Each scene shows the same named points in several views. A view is turned or mirrored, and shifted as a whole, has a little noise and may leave points out.
In the rows, zero is written as 128.

Scene 1
View 1
k_838: 138,130,106,123,105,151,141,133,154,153,97,101,95,100,147,153,168,105,133,95,130,114,86,136,114,121,155,137,126,95,132,117
k_943: 148,100,103,123,106,101,109,146,114,169,99,132,121,141,113,115,127,119,113,104,112,107,71,152,126,129,129,95,137,87,144,115
k_290: 131,114,122,168,142,110,112,154,102,121,105,118,105,148,137,125,134,114,150,124,136,118,112,117,133,126,152,76,120,109,119,137
k_971: 137,109,119,147,140,107,131,172,87,121,94,134,105,160,124,122,119,114,134,123,142,120,114,133,115,118,135,53,123,112,117,132
k_399: 142,101,107,128,132,89,102,162,98,151,110,146,131,153,111,127,110,127,112,122,124,126,92,131,118,127,133,83,125,98,123,132
k_559: 139,101,121,173,128,126,109,131,106,139,109,134,109,145,135,118,140,112,133,121,144,128,118,117,138,124,153,104,110,91,108,129
k_265: 137,129,92,120,133,107,130,176,134,130,110,107,105,128,128,152,134,118,146,114,97,128,85,123,96,133,133,92,135,119,127,128
k_541: 131,122,114,128,152,93,119,183,100,122,110,126,118,146,127,147,113,122,134,128,130,125,102,121,106,125,143,69,124,121,120,144
k_789: 144,109,117,106,103,127,129,133,121,174,92,141,123,123,123,135,135,114,91,102,154,108,83,158,121,112,144,118,123,77,138,121
k_382: 140,120,89,106,161,83,123,204,110,122,129,143,129,144,113,165,100,132,124,136,102,159,103,105,73,131,126,85,118,126,96,143
k_192: 144,119,81,128,140,97,124,188,128,123,118,116,106,140,119,146,126,122,151,121,76,146,88,111,89,139,122,85,136,123,114,125
k_6: 137,129,97,124,114,124,108,136,159,158,118,102,113,101,143,156,158,118,137,105,104,122,75,118,121,135,156,146,127,100,134,127
k_316: 154,102,90,127,107,134,125,137,139,165,114,139,115,123,122,140,146,115,111,109,109,148,95,122,105,128,134,140,116,81,106,112
k_825: 130,126,116,165,118,130,111,134,137,133,99,84,89,120,153,126,167,106,168,102,115,101,88,124,146,132,159,104,133,107,143,124
k_170: 143,100,93,184,146,103,99,161,114,118,131,127,106,155,128,124,134,119,162,132,89,159,120,86,120,145,135,96,117,111,91,131
k_949: 133,111,119,144,143,98,101,154,105,136,117,132,122,145,130,137,123,123,129,124,137,126,106,116,126,126,152,96,116,107,117,144
View 2
k_290: 153,139,97,134,137,137,111,117,146,152,121,148,127,133,179,142,123,152,126,93,130,119,124,123,108,134,152,137,135,128,97,143
k_316: 124,119,157,166,112,125,147,105,113,140,136,147,120,177,172,127,121,125,120,90,116,122,144,153,115,106,135,124,128,180,144,109
k_6: 130,136,160,167,96,123,160,74,130,160,118,154,118,158,177,141,128,128,96,100,129,112,145,138,127,105,127,158,105,170,138,109
k_541: 153,122,92,140,138,134,121,125,145,149,123,142,155,144,178,132,128,143,94,99,126,117,110,121,105,161,144,145,145,132,126,129
k_943: 97,116,122,148,101,170,124,95,120,130,130,142,124,162,157,145,136,148,98,73,105,106,112,138,87,125,140,147,103,150,143,134
k_265: 143,106,116,158,103,121,124,102,140,153,123,154,144,159,169,135,132,130,95,103,151,115,116,122,116,146,147,155,133,161,141,106
k_949: 145,142,111,139,141,143,134,118,135,152,122,144,133,142,181,132,122,145,107,97,108,119,126,134,106,134,137,143,133,132,116,138
k_825: 139,148,129,150,89,126,122,68,157,155,108,155,101,134,177,166,134,151,125,85,160,106,140,121,123,108,154,152,96,153,104,131
k_382: 156,95,98,151,150,122,131,145,121,156,136,154,172,168,173,101,120,116,83,122,118,130,104,129,107,167,135,149,168,144,147,101
k_399: 122,120,105,140,136,164,125,123,120,139,134,143,140,155,166,127,124,144,99,90,94,116,109,139,88,140,137,143,130,134,132,135
k_192: 141,89,103,151,114,122,111,115,127,158,133,170,143,166,162,125,126,118,102,117,149,125,108,118,111,144,152,156,144,157,138,95
k_559: 141,150,123,141,136,140,126,114,133,143,126,142,111,141,182,141,118,153,142,81,111,120,143,143,109,110,145,119,128,143,101,146
k_838: 135,142,162,171,81,113,156,71,149,137,112,132,122,157,184,159,138,143,106,73,149,99,149,139,126,116,139,132,103,183,145,119
k_971: 150,127,89,138,137,139,105,133,144,135,125,135,144,145,177,138,126,155,124,82,125,116,115,128,99,153,156,119,146,137,114,142
k_789: 109,140,145,160,102,157,153,95,130,118,122,114,135,163,176,148,136,155,93,56,96,97,130,153,96,129,130,122,105,163,157,143
k_170: 154,116,106,139,146,124,106,125,118,169,137,177,113,154,169,119,110,125,145,122,134,140,132,128,116,111,152,141,148,144,91,112
View 3
k_170: 125,133,141,151,68,139,160,147,144,160,87,159,89,132,100,137,118,107,108,115,88,170,105,122,107,117,120,136,154,149,128,147
k_316: 133,137,111,106,151,114,141,134,138,140,107,157,127,138,118,120,156,132,118,124,126,171,119,141,119,113,138,117,140,127,110,159
k_838: 146,169,109,87,157,132,141,143,117,94,77,143,124,143,139,105,151,159,127,97,144,162,117,154,130,98,130,88,129,146,110,171
k_6: 140,140,124,112,148,129,135,131,115,109,77,147,121,149,146,108,137,131,123,96,122,177,116,153,116,103,113,101,141,137,100,167
k_192: 119,161,153,124,110,150,138,118,136,124,110,142,92,132,98,156,119,103,113,124,123,187,105,128,140,126,110,126,126,148,118,131
k_399: 121,137,114,136,105,108,119,133,154,134,122,151,83,131,111,139,121,108,118,97,120,155,132,143,134,149,123,131,119,110,110,116
k_290: 129,158,119,139,61,128,145,156,148,129,84,151,67,132,111,132,109,127,119,84,109,135,124,136,124,132,125,121,128,140,128,127
k_949: 125,141,119,134,91,113,132,139,145,131,89,157,81,143,119,131,109,118,128,93,113,139,127,144,115,137,128,124,129,127,111,126
k_943: 136,141,101,127,125,113,117,142,148,113,127,136,98,120,123,121,152,120,103,85,134,170,137,151,150,141,109,115,114,103,111,134
k_541: 117,166,135,128,86,129,129,127,144,121,96,151,68,141,105,154,96,112,131,101,125,143,121,139,133,144,125,126,115,141,117,112
k_789: 135,150,85,98,153,95,117,141,144,111,116,151,108,135,129,115,151,147,127,91,149,141,144,159,139,136,139,105,113,105,105,135
k_971: 121,170,115,127,69,123,138,151,160,129,109,153,65,126,93,145,115,127,119,96,126,131,127,131,143,146,137,125,115,135,132,112
k_265: 124,169,144,114,116,150,136,123,129,108,96,138,95,137,111,144,119,116,122,109,131,177,108,138,139,122,111,114,123,152,117,137
k_382: 100,152,162,124,113,133,127,97,141,142,110,161,83,148,90,177,90,88,136,141,122,168,106,130,124,142,127,142,124,142,108,106
View 4
k_825: 125,138,107,159,172,174,110,132,145,134,95,150,106,135,88,77,158,94,183,125,122,160,95,172,123,134,62,116,120,124,124,165
k_949: 123,145,115,131,148,174,124,111,134,121,120,128,111,121,97,101,153,132,140,109,130,131,106,137,131,128,124,128,138,123,107,150
k_265: 147,146,109,118,156,178,112,135,156,98,120,126,119,132,67,109,132,84,158,141,129,173,118,135,117,124,113,132,126,114,92,166
k_399: 127,145,132,102,134,173,136,110,129,107,121,129,114,113,89,108,131,128,130,107,121,137,101,121,134,125,114,133,138,109,94,146
k_943: 120,136,133,101,136,157,149,118,124,112,109,140,117,120,90,88,105,119,144,107,106,154,93,123,127,123,77,135,128,106,105,146
k_192: 148,155,121,98,158,184,99,134,154,93,132,132,122,118,65,120,130,87,142,146,141,173,130,144,117,121,121,142,124,99,81,175
k_559: 100,143,105,142,156,173,119,117,125,138,121,137,114,127,116,78,159,143,135,115,136,137,101,157,129,133,119,131,123,121,123,156
k_382: 153,158,115,96,147,184,108,120,154,84,147,109,124,117,69,137,135,110,122,141,145,153,141,116,118,114,176,148,139,114,69,162
k_838: 124,121,84,160,164,152,134,142,150,129,104,125,123,157,89,62,118,92,185,135,105,184,103,134,106,122,90,133,114,140,132,156
k_789: 114,121,106,127,131,146,165,119,125,121,108,117,123,144,100,72,103,126,152,107,93,158,89,101,121,122,104,135,126,130,123,135
k_541: 143,150,111,115,139,192,117,115,143,98,119,116,114,124,77,122,162,110,139,123,132,140,112,129,135,135,141,119,141,115,86,155
k_170: 118,163,122,119,177,185,82,126,145,123,141,149,115,106,101,104,159,124,124,138,166,146,129,178,121,122,130,148,120,103,98,180
k_290: 121,150,111,129,151,193,108,115,136,120,115,132,109,121,94,105,181,125,138,118,138,133,101,159,141,142,120,114,133,113,103,159
k_316: 111,135,104,124,161,143,130,135,139,126,132,130,131,135,103,69,94,123,144,134,124,173,119,128,100,106,117,162,111,124,121,161
View 5
k_838: 135,164,151,144,140,151,112,168,129,149,117,104,123,101,107,115,130,138,138,120,92,93,161,106,115,177,127,99,158,166,115,89
k_265: 138,142,142,128,148,140,113,144,100,102,133,88,114,103,129,134,128,156,137,126,94,128,134,120,122,162,120,108,122,135,138,144
k_399: 142,123,140,132,114,126,118,121,108,127,146,134,95,143,129,137,124,133,133,113,134,147,156,120,136,144,99,105,116,119,128,162
k_943: 158,130,134,137,116,133,99,127,115,127,157,119,88,136,129,126,130,117,132,95,120,130,168,126,139,151,103,89,154,140,122,132
k_6: 143,165,156,149,146,140,121,151,96,140,139,100,140,107,102,116,148,140,140,126,112,103,171,122,116,163,106,99,132,164,127,97
k_949: 136,124,144,141,120,141,135,128,115,141,139,137,110,124,122,133,131,150,137,130,128,135,154,108,124,148,109,118,96,120,124,149
k_382: 107,143,151,114,145,107,131,131,76,90,119,102,122,133,132,149,116,165,133,138,119,161,120,126,126,150,97,120,92,109,152,188
k_971: 134,106,134,133,110,149,122,125,141,125,123,133,83,121,137,141,116,152,137,121,112,144,134,101,132,151,129,123,114,105,125,174
k_559: 140,122,150,162,104,158,140,121,142,155,120,135,111,120,107,125,147,139,145,121,131,118,166,94,126,147,124,127,115,123,120,144
k_789: 130,150,144,132,115,123,104,153,132,157,131,141,94,147,120,123,109,116,126,103,123,122,168,113,130,166,103,90,163,149,107,112
k_316: 123,166,162,150,124,122,126,137,110,130,109,101,130,135,98,123,148,123,141,108,128,113,165,117,132,159,105,106,159,149,136,124
k_825: 170,126,137,160,132,187,117,140,133,143,145,105,113,77,116,115,151,151,145,123,91,94,162,102,114,162,142,113,123,152,117,107

Which points are out of place in each view (at most two, in the order of its rows)? Write none if all are in place.
view 1 -> k_290, k_6
view 2 -> k_316, k_971
view 3 -> k_838, k_192
view 4 -> k_949, k_399
view 5 -> none
